A landscape with many valleys, sampled at points; each row gives a point and its height.
A ball rolls from a point to whichever of its 3 nearest points has the largest drop for the distance, and stops where none of them is lower. Distance is the straight distance between rows; heights are no part of it.
(449): [ 63 147 121  95 120 110 133 167 113 138 163 141 101 152 148 160 102  85
 146 135]  h=1.94
(804): [ 82 149 142 107 112  90 131 162 123 128 137  97 132 170 134 153  78 124
 136 133]  h=1.12
(156): [ 51 158 133  96  98  95 140 165 115 146 143 114 116 171 135 164  80 104
 140 138]  h=2.55
(901): [188 106 125 158 140 152 124 108 187 105 101 150 126  94 143  67 179 149
 106 101]  h=4.84
(789): [144 101 126 158 146 103 120 128 116 131 116  98 151 126  97 135 119 142
 132 140]  h=3.77
(433): [ 91 141 132 105 118 102 128 170 106 126 150 118 109 158 142 155 101 104
 144 130]  h=0.56
(333): [ 78 166 151  83 128  69 121 146 136 154  95  95 150 201 111 152  56 122
 118 139]  h=2.67
(479): [133 147 102 113  99 196 154 132  89 125 188 164 115 110 164 139 156 101
 131 139]  h=1.35
(384): [113 148 106  94  87 205 161 139  84 122 200 157 102 111 192 154 157  96
 139 130]  h=1.97
(429): [189 106 134 159 144 132 114 108 191 104  98 148 119  88 135  72 166 142
 113  97]  h=3.99
(581): [136 139  96 113  93 207 155 121  92 123 192 177 103  91 166 147 162 117
 137 126]  h=1.24
(492): [ 80 160 146  96 120  85 125 158 135 152 113  89 145 185 130 157  67 125
 124 138]  h=2.63
(605): [176  88 154 159 147  64  77  90 192 125  13  63 176 146  77  90 122 177
 100 111]  h=0.99
(471): [ 60 164 140  96 110  75 137 153 117 154 127 107 138 184 127 162  67 119
 131 144]  h=2.59
(560): [137 134 115 140 128 168 134 101 117 131 151 164 120  99 134 119 160 116
 126 129]  h=1.41
(706): [137 107 149 140 147  94 114 132 124 145  91  76 168 155  97 137 100 143
 112 151]  h=1.79
(260): [140  92 142 154 145  89 117 119 134 141  91  84 158 139  90 141 113 158
 119 141]  h=0.91
(186): [101 154 111  89  98 191 163 146  93 123 200 154 100 122 187 147 148  81
 127 135]  h=2.49
(4): [178  77 141 172 134  85  98 109 191 101  54  92 149 119  94  86 134 172
 114  95]  h=0.62
(604): [104 161 156  90 143  67  99 148 136 144  84  74 163 196 100 142  46 138
 112 135]  h=3.06
(875): [122 143 108 105  93 210 158 135  89 115 197 161 110 105 176 141 155  99
 140 130]  h=1.53
(1059): [167  88 139 167 134  87 111 107 173 114  73 107 145 114  97 105 138 154
 134 103]  h=1.61
(213): [170  81 143 175 138  78 103 107 185 119  52  94 155 125  86  94 135 170
 120 109]  h=1.25
(406): [ 65 160 112  68 103 170 165 146  96 129 195 161  87 141 186 164 144  60
 137 143]  h=2.92
(114): [151  96 130 168 149 100 114 105 158 116  87 120 134 111  95 110 142 143
 143 114]  h=1.71
(459): [145  96 141 159 138  85 117 110 145 130  85  93 157 137  85 122 125 161
 125 132]  h=0.84
(141): [144 112 118 150 149 114 123 122 115 123 123 131 137 118 107 129 125 136
 140 138]  h=3.88
(948): [150 122 112 152 144 134 129  97 127 121 135 155 122 101 118 116 153 124
 125 128]  h=2.39
(461): [ 52 150 118  86 112 109 136 168 110 138 165 147  98 155 146 168 100  94
 149 137]  h=2.62
(652): [104 151 160  99 138  78 112 154 128 147  89  77 151 190 113 145  65 132
 108 141]  h=3.42
(825): [148 123 119 155 115 181 154  95 149 121 151 177 112  86 145  96 189 141
 127 104]  h=3.48
(234): [103 151 112  96 116 164 140 150  95 121 178 149  99 136 167 150 138  75
 123 141]  h=3.46
(566): [139 125 114 151 127 167 144  94 130 121 144 176 117  98 133 110 167 127
 122 122]  h=1.77
(836): [ 92 156 107  85  88 203 167 146  91 127 209 158  92 114 195 154 158  84
 137 129]  h=2.46
(728): [168  88 152 153 141  68  92  91 174 125  26  69 170 147  80 110 124 174
 109 119]  h=2.51
(398): [ 65 164 145  97 119  79 131 150 128 153 114  93 145 185 124 158  57 123
 126 145]  h=2.61
(225): [127 134 163 123 158  85 109 145 126 149  74  77 169 172 101 134  81 149
 111 143]  h=4.72
(49): [112 135 132 123 130  99 118 168 114 130 129 101 131 162 132 150  95 123
 139 132]  h=1.80
(75): [128 141  97 104  84 217 169 125  80 118 213 178  94  92 182 151 159 105
 156 126]  h=2.03
(922): [135 121 157 110 164  77 104 153 127 147  60  68 176 174  88 128  80 153
 104 146]  h=2.89
(57): [134 126 111 137 101 216 163 110 117 134 189 190  84  61 149 123 181 145
 152 105]  h=1.20
(285): [167 119 130 158 141 143 126  89 169 115 117 151 120  98 131  83 174 138
 114 108]  h=4.36
(460): [134 133 116 129 138 137 120 141  98 112 153 137 124 127 129 141 113 101
 140 144]  h=3.57
(555): [152 102 153 136 157  70  96 108 143 143  39  70 184 157  71 116 109 167
 100 148]  h=0.88
(969): [100 149 122 104 125 125 127 168 101 118 163 134 104 145 156 149 114  84
 140 132]  h=0.65
(661): [ 85 145 124 105 119 110 127 167 111 131 156 122 111 153 149 154  94  97
 144 131]  h=0.96
(632): [155 121 127 158 134 153 139  88 158 118 129 158 115  91 127  96 182 131
 119 114]  h=5.29
(33): [128 111 134 138 131 105 120 157 114 135 124 103 152 148 118 141 105 128
 133 138]  h=3.79
(627): [137 120 118 137 138 126 116 134 100 118 141 135 132 110 122 137 117 121
 135 144]  h=3.35
(970): [136 146 105 123 124 171 137 128  91 119 159 158 118 113 149 139 140 101
 129 137]  h=1.46
(170): [105 141 121 111 127 122 123 165 104 124 156 121 112 135 146 149 104 105
 139 135]  h=2.07
(484): [132 140 103 116  93 224 162 120  92 122 197 182  92  76 165 144 164 121
 156 116]  h=1.39
(721): [177 117 131 152 112 184 149 113 171 115 151 164  94  71 162  82 209 160
 127  94]  h=7.10
(890): [133 139 105 125 103 200 157 114  98 131 185 183  99  89 153 131 164 127
 139 125]  h=1.17
(687): [186 111 129 156 118 198 146 120 162 106 161 170  87  61 170  71 215 164
 133  94]  h=7.69
(778): [ 80 150 129 104 113  94 133 177 119 130 151 111 117 165 139 155  90 108
 144 137]  h=0.98
(55): [139 126 110 143 146 129 122 118 105 129 139 145 123 116 121 122 125 115
 132 141]  h=2.69
(542): [ 59 150 109  82 117 146 143 159 100 137 179 155  82 143 166 156 120  67
 138 140]  h=3.53
(880): [181  94 137 163 152 121 113 104 185 101  91 139 121  94 114  78 161 150
 114  99]  h=0.93
(549): [127 144 101 111 111 182 148 133  91 111 176 156 113 114 171 135 145  93
 128 138]  h=1.11
(794): [149  94 147 150 148  75 103  95 147 139  55  77 173 147  76 124 121 164
 109 133]  h=0.79
(727): [139 126 125 148 109 198 158 110 139 132 175 185  78  57 160 104 201 147
 144  88]  h=0.69
(699): [160 102 128 159 143 118 121  97 166 113 104 150 125  97 114  95 158 132
 121 109]  h=2.68
(478): [152  97 146 130 159  60  86 101 152 146  31  55 180 161  64 118 115 170
 107 149]  h=1.03
(764): [113 156 101 101 120 151 133 157  98 120 171 146  95 130 169 151 132  78
 135 133]  h=3.02
(62): [148 128 134 150 107 183 156 113 155 120 153 171  96  77 159  93 206 153
 125  99]  h=5.50
(458): [139 130 110 133 135 163 129 109 111 126 151 161 122 110 136 124 145 108
 124 137]  h=1.62
(476): [139 129 114 134 144 151 117 118 101 120 152 144 121 112 131 123 134 107
 127 146]  h=2.10
(909): [129 117 142 134 149  91 110 151 123 139  91  72 170 160 105 132  86 148
 115 149]  h=3.64
(241): [177  93 123 171 147  97 107 100 177 104  77 121 137 110 102  94 140 156
 130  97]  h=2.11
(657): [133 136 112 143 106 207 164 100 111 127 181 187  98  80 147 123 173 133
 137 119]  h=1.13
(47): [142 112 150 130 163  84  97 124 131 156  57  71 179 159  79 125  96 162
 104 152]  h=1.14
(688): [136 108 135 146 150  97 116 142 121 140 107  91 157 146 103 142  99 147
 128 146]  h=3.11
(313): [ 57 171 144  57 135  43 111 132 116 154  95  86 161 199  82 163  31 114
 136 149]  h=3.01
(654): [165  80 145 176 135  71  98  99 182 111  41  81 155 129  91 100 133 178
 112 100]  h=1.74
(21): [ 74 168 143  67 138  46 104 128 139 146  93  78 161 203  77 154  35 131
 133 140]  h=3.12
(337): [130 140 111 111 137 147 130 144  94 113 155 146 118 129 152 140 129  96
 125 139]  h=2.48
(644): [135 138 112 131 110 192 148 111 104 122 172 175 115  94 145 121 158 110
 130 135]  h=1.21
(897): [ 55 175 147  73 128  63 120 137 118 164 111 103 148 188 103 167  39 118
 129 152]  h=2.81
(680): [122 147 162  94 157  77  93 152 133 141  71  76 168 186  99 133  57 146
 113 132]  h=0.77
(360): [ 99 152 154 111 131  85 123 158 121 144 109  86 145 176 129 152  72 129
 117 144]  h=2.86
(946): [143 112 120 150 144 125 117 109 130 120 122 150 129 100 110 118 145 125
 129 126]  h=2.09
(242): [137 118 120 137 138 120 123 151 107 124 129 114 130 126 123 136 115 125
 135 135]  h=4.13
(562): [ 62 168 139  66 126  53 117 131 114 161 100  92 156 199  87 166  41 122
 132 147]  h=2.94
(616): [169 117 136 159 121 164 141 100 173 114 134 160 116  88 148  80 192 145
 116 104]  h=6.36
(1031): [128 126 121 121 132 126 123 168 106 122 148 128 122 136 142 150 113 104
 140 136]  h=3.25
(1037): [140 124 111 144 143 148 131 111 117 123 139 157 127 101 115 122 148 117
 134 130]  h=2.01
(678): [202 106 126 152 119 205 142 125 156 113 165 175  73  40 178  79 227 168
 141  94]  h=7.90
(845): [133 138 114 149 120 189 153 100 127 127 162 170 110  93 140 110 175 130
 129 116]  h=1.19
(377): [152 104 120 155 154 112 120  99 139 120 111 142 127 104 104 117 141 131
 130 121]  h=1.87
(855): [184 105 138 162 127 174 131 114 177 107 129 161 121  82 154  65 201 160
 110 106]  h=5.62
(112): [157  90 141 166 141  82 109 104 170 129  65  90 152 133  84 117 127 160
 122 119]  h=0.87
(868): [135 131 116 147 117 178 144  98 112 122 161 172 125  99 134 118 161 117
 124 136]  h=1.28
(111): [ 62 145 127  97 113  97 139 166 110 143 154 126 105 156 145 173  97 103
 145 135]  h=2.43
(44): [132 133 114 149 103 201 156 102 121 126 171 174 106  84 139 111 183 131
 134 109]  h=1.05
(342): [120 136 146 125 129  97 119 167 118 136 110  83 149 161 125 147  87 140
 119 135]  h=3.76
(306): [152 100 125 154 143 106 119 108 139 123 103 122 139 118  97 118 138 145
 138 127]  h=1.76

Where does a ball stop that starts at each point below?
(360) | (433)
(242) | (44)
(333) | (433)
(909) | (794)
(688) | (794)
(33) | (433)
(948) | (44)
(342) | (433)
